A landscape with many peaks, sampled at points; each row gives a point and its height.
From any point a climber takes the steepest step (rise divided by distance) to one of its 2 nearest points. It stops when none of these is higher. Distance is the straight distance between rows; heights are no part of it.
k92 height 304: [145 168 116 131 122 109 131  81 102 143 115 207 141 137 172 128 148  70
 122 108]
k573 height 168: [ 97 114  82 128  75  92 158 114 110 152 174 180 154  74  73 121 110 139
  99 101]
k833 height 98: [ 76 179 107 100 119 133 144 149 100 100 157 163 122 108 136 125 101  90
 167 123]
k550 height 101: [151 159 118 155 170 143 138 138 171 105 130  78 156 159  92 120 160 181
  98 144]
k203 height 461: [187 124 164 112 107 148 120 113 138 118 128 120  77 106 152 100  96 103
 108  93]
k818 height 335: [106 130 132 154 132  93 155  58 169 135 156 205 130 163 125 169 158 106
 136 150]
k530 height 613: [168  86 168 161 140  72  94 127 117 138 164 128 135 147  87 165 116 172
 114 170]
k645 height 515: [162 171 176  87 120 164 137 102 159 118 151 107  88 119 192  88 111 111
 137 127]
k362 height 154: [105 119  62 153  40  89 140 109 133 120 137 184 165 105 113 130 129 111
 128  61]
k900 height 113: [157 144 145 153 165 145 178 160 159 141 133 107  95 141  77 117 144 167
 109 160]
k64 height 352: [129 156 170  86 141 163 147 190 145  95  91 115 117 173 179 138  81 133
 104 125]
k345 height 434: [204  95 141 195 115 106 136 129 141  88 132 110 117 128 132 126 145 171
 117  95]
k585 height 251: [156 152 179 136 157 137 130 134 115  60 105 108 139 196 131 175 100 100
 119 127]
k240 height 558: [147  74 159 147  88  80  95 155 101  94 139 145 116 138  82 159 138 117
 114 167]
k897 height 312: [155 122 191  89 155 166 144 112 125 109  93 105  99 139 135 173  95  99
 123 133]
k518 height 85: [124 135  83 139 132 154 157 158 177  87  83  96 120 143  97 118 119 165
 107 120]
k959 height 289: [120 168 106 161  89 120 178 130 168 100 141 195 127 144 161 139 102 138
 172 142]
k194 height 274: [121 137 114 137 163  80 131 102 108 156 130 182 154 137 107 122 171  61
 109  98]
k525 height 385: [167 149 214 132 138 146 118 148 100 128 118 159 148 140 116 134 152  76
  99 115]
k465 height 270: [ 77 142  65 154 133 113 151  28 126 165 116 131 139 158 134 162 160 166
 148 162]
k293 height 268: [ 57 121 133 103  90 105  48  46 132 159 120 132 150 115 152 119 127 124
 144 102]
k592 height 311: [114 142 166 101 106 140 118 146 105  98  76 127 162 134 186  82 116 112
  82  73]
k918 height 295: [ 91 124  44 129 129  63 148  75 128 167 128 163 137 159 127 132 113 138
 134 139]
k699 height 490: [170 155 147 131 124 154 156 160 129  86 158  83 114 108 100  88 122 156
  63 100]
k567 height 172: [118 125 105 141 152  77 109 118 145 112  62 156 161 167 120 156  80 133
 120 131]
k192 height 377: [135 143 114 118 134 111 136  76 118 128 170 142 119 127 193 114 116 154
 116 137]
k543 height 424: [162 124  83 165 134  92 186  80 110 140 157 128 128 101 167 128  96 172
 145  99]
k826 height 174: [ 70 170  65 123 132  90 127  80  83 108 158 177 172 119 185 137 153 129
 142 125]
k850 height 590: [152 136 109 158 122 159 165 147 103 121 162 153 115 105  94 148 152  89
 170 143]
k693 height 57: [143 147 149 100 107 153  81 105 120 147 131  55 105 146 119  95 167 101
  81 172]
k409 height 332: [126 148  69 125 163  54 118 111 125 153 169 172  74 156 143 112 119 131
 140 142]
k732 height 363: [ 94 124 139  87 187 149  87 179 178 123 140  72 105 165 137 119  87 185
 126 121]
k726 height 378: [140 126 147 169 159 102 121  71 168 155 199 140 139 122 134 128 144 135
 175  92]
k63 height 43: [160 127 136 132 115 165  76  82 129 117 115  94 109 139 120 109 182  63
 139 136]
k172 height 499: [129  94 155 157 139 129 121 140 132 211 166 154 131  88  82 103 153 123
 171 128]
k692 height 139: [112 118  88 169 108 110 129  83 178 117  84 148 160 136 102 171  91 140
 160  99]
k819 height 516: [ 68 167 118  92 104 139  83 113 170 113 146  91 106 166 116 117 161 168
 137 184]
k128 height 682: [148 105 149 158 125  92 103 156  97 121 175 112 174 127 128 123 138 166
 111 120]
k914 height 138: [105 126  61 149 108  99 158 130 138 138  88 171 148 109  79 139 113 108
 103  57]
k486 height 441: [ 75 163 114  62 141 119 113 134 160 109 143  91 103 182 133 112  91 156
 132 162]
k309 height 444: [170  91 136 159 105  91 146 162 151 151 171 191 105  71 117 154 134 170
 129  65]
k698 height 103: [116 121 202  81 114 136  70 149 124 150 140 107 142 132 108 141  80 146
 111 160]
k326 height 133: [123 129 190  93 168 108  94 194 109 173 160 142 120 138  90 131 117 133
 127 153]
k243 height 184: [ 92 115  92 136  88 100 138 155 123 147 149 172 132 110 118  97 115 149
 138 144]
k695 height 134: [118 123 106 120 202 141 133 184 148 141 114  82  86 145  68 155 125 158
  93 134]
k18 height 223: [ 62 154  90 106 134 119 119  37 133 125 105 110 135 125  86 158 138 153
 103 155]
k956 height 229: [ 84 109 107 122  69  88  60  90 174 141 123 121 132 119 117 117  95 147
 148 118]
k712 height 390: [106  96 158  99 114 103  95 156 122 129  68 159 152 140 161 107  87 117
 112 102]
k887 height 398: [148 116 108  90 167 147  77 165 173 126 146  60  69 129 126 123 107 147
 121 147]
k291 height 542: [109 140 122 123 130 164 136 132 103 189 149 146 144 104  87 131 160  85
 174 153]
k236 height 617: [141 147 153  78 118 137 126 115 108 177 143 136  93 121 211  66  90 107
 134 136]
k921 height 443: [154 128 114 129 183 162 152 171 138 101 138  59 117 130 156 126 121 180
  55  96]
k496 height 343: [152 146 178 118 115 112 126 111 133 133  91 198 126 166 138 130 130  56
  96 133]
k137 height 403: [143 138 114 165 144 109 175 131 144 164 167 142 166  94 117 121 152 124
 176  63]
k102 height 358: [137 111 154 159 134  83 120  81 161 102 163 155 156 131  86 143 149 114
 138 122]
k582 height 437: [149  98 104 115 166 119  76 182 127 126 151 103 108 109 123 121 113 135
 150 109]
k89 height 156: [141 138 162  88 177 160 133 141 102 158 164  87 116  85 134 114 109  95
 144 101]
k186 height 323: [ 91 164 109 109 113 120  86  76 129 145 120 131 121 158 169 114 143 114
 130 139]
k541 height 564: [128 160  64 130 161 126 159  89 187 173  84 115  75 141 147 118 139 128
 169 121]
k163 height 470: [135  80 143 159 120  69 119 140 162 180 193 189 122  85  67 142 150 148
 130 129]
k395 height 492: [147 128  61 165 141 159 137  77 179 154  87  67 106 140 112 118 138 112
 158  94]
k628 height 514: [160 118 136 124 107  94  77 189  81 113 148 120  69 120  88 143 143  99
 116 143]
k262 height 183: [ 81 138  95 114  94 123 137  56 100 113 111 124 155 104  99 177 121 106
 150 165]
k325 height 244: [ 96 117 114 114 152 106 154 169  77 127 126 122 152  76 106 125 102 162
 108  97]
k364 height 533: [190 139 181 115 112 175 177 150 129  95 158  93 104  80 105 155 119 158
 117 124]
k446 height 74: [123  93 173  96  84 154  65 132  99 138 127  73 124 118 120  92 135 136
  89 153]
k706 height 476: [146 120  92 139 123  94  51 182  77 114 147 122 109 131 139  99 139  92
 149 135]
k556 height 292: [128  83 113 117 142 160 144 206  76 101 130  94 139 101 143 146 114 177
 124 132]
k766 height 540: [187 154 141 164 179 144 126 139 116  96 142 160 123 120 131 162 146  72
 178 112]
k909 height 661: [112 158  89 100 139 158 166  96 159 147 131 119  84 134 121  95 158 117
 168 172]
k797 height 253: [157 117 172 100 158 205 175 120 123 138  82 136  94  85 131 154 113  89
 154  96]
k287 height 598: [105 134 133 114 114 132  97 108 104 109 148 112 178 112 124 108 110 147
 131 122]
k44 height 508: [113  88 152 136 117 128  73 129 184 153  96 134 127 141  64 124 148 138
 151 156]
k479 height 583: [ 89 153  78 135 129 137 119 129 151 111 134 122 111 150 121 133 148 137
 152 199]
k447 height 75: [ 91 144 172  99 118 165 128 127 110  75 158 164 153 109 110 171  97 104
 179 145]
k422 height 418: [227  99 173 164 109 122 122 114 131 143 110 116 100 129 161 110 154 116
 106  95]
k629 height 84: [150  96 134 167 189 149 135 135 145 152  91  81 163 151  93 125 163 171
  79 106]
k318 height 601: [172 127 195 120 118 158 144 185 119 106 153 128 102 133 147 145 130 156
 138 172]
k993 height 203: [ 90 145  72 159  96 135 110  92  89 128 123 145 179 113 184 121 191 112
 160 114]
k405 height 197: [113 128 131  99 168 166 160 106 111 168 103 111 133 105 167 129  98 106
 145 104]
k713 height 204: [ 95 115 119 128 100  59 115 106 185 153 151 179 141 113 117 111 104 148
 121 117]
k746 height 148: [ 66 175  66 109  85  80 145  76 120 131 143 183 115 108 178 120 143 139
 111 107]
k571 height 468: [125  87 109 102  96 157 113  99 134 105 123  70  84 120 135 131 139 117
 144 189]
k403 height 395: [138  97 132 188 126 165 112 142 146 101  58  87 148 146 105 147 161 114
 125 135]
k643 height 467: [145 126 109 172  91 124 170 127 131 104 127 111 112  99 128 136 107 188
 141 105]
k846 height 161: [131 127 166  91 192 152 114 206 115 136 105 127 120 138  60 154 127 149
  92 129]
k724 height 600: [155 158 136 138 108 146 177 154 108  90 149 143 112 158 145 118 147 133
 120 193]
k391 height 494: [140 113 128  92 129 126 110 180 114 155 100 136 106 153 198  75  97 110
  98 138]
k934 height 442: [171  94 109 162 140 137 125 115 167 122  64 110 110 148 137 132 137 117
 147 104]
k588 height 581: [ 94 118 158 130  86 144 104 132 136 141  89 120 161 154 106 111 168 122
 125 179]
k207 height 487: [141 152 157 153 156 171 135 171 111 107 130 123 174 119 139 139 139  89
 168  98]
k804 height 694: [109 117 148 129  78 152 146 170 124  99  92 129 108 158 112 111 118 130
 105 187]
k539 height 341: [153  96 145 154 123 170 154 166  93  88  86  95 158 142 131 159 124 161
 129 143]
k621 height 231: [110 129 113 151  39 144 131 111  91 106 110 133 153 110 168  77 182 110
 122 142]
k583 height 333: [ 93 103 161 102 144  96  98 124 129 203 150 125 132 135 162  78 109 155
 147 147]
k641 height 423: [155  78 119 184 106 103 163 137 160 153 191 191 165  87 134 135 163 108
 138  65]
k523 height 438: [126 139 166  88 122 168 132 149 163 100 108 129 110 135 205  89  88 146
 146 102]
k107 height 433: [154 121 188 145 164 151 148 177 104 126 109 165 153  85 102 160 161  87
 131  67]
k654 height 201: [135 111 155 130 183 119 152 180 101 165 104 137 155 100 105 162 114 169
  93 107]
k980 height 127: [111 163 107 103 158 142 192 132  68 111 150 126 147 121 110 169 101 119
 156 129]
k37 height 260: [113 155 116 127  75 129  91 106  94 101  85 131 145 122 177  73 151  78
  97 100]
k73 height 331: [117 123 110  93 144 172 149 179  71 117 125  73 127 137 155 135 121 110
 119 158]
k333 height 155: [118 140 115 119 101 141 189  87 105  86 136 148 136  89 118 175 116 106
 118 132]
k830 height 388: [135 110 141 110 136 152 150  93 135 122  80 112 111 157 160 145 117 106
 122 191]
k948 height 209: [138 137 134 139 159  92 121 160 101  72 100 134 178 162 113 154  98 142
 100 122]
k856 height 392: [141 122 122 112 165 163 125 161 111  92 125  49 138 154 132 142 135 121
  62 143]
k470 height 525: [122 100  95 136  95 145 114 120 131 139 129  77 130 100 120  99 150 140
 144 134]
k66 height 404: [107 124 128 104 166 126  88 156 111 198 106 100 136 157 159  82 124 122
 108 136]
k985 height 313: [114 130 104 168  94 112 188  69 167 145 145 177 110 134 140 153 137 147
 168 153]

For each start below, name the point where the climber stops.
k405 => k128
k959 => k850
k194 => k850
k833 => k643
k447 => k643
k948 => k128
k914 => k643
k362 => k643
k654 => k909

Call two points neighbours if one is among the 2 nearest of the other. Go from one point of each pair to the other, from neighbour to neighbour, staying as high as possible. Name the lowest point that can't be avoided.
k318, k128 => k556
k645, k643 => k422
k318, k804 => k724
k128, k909 => k732
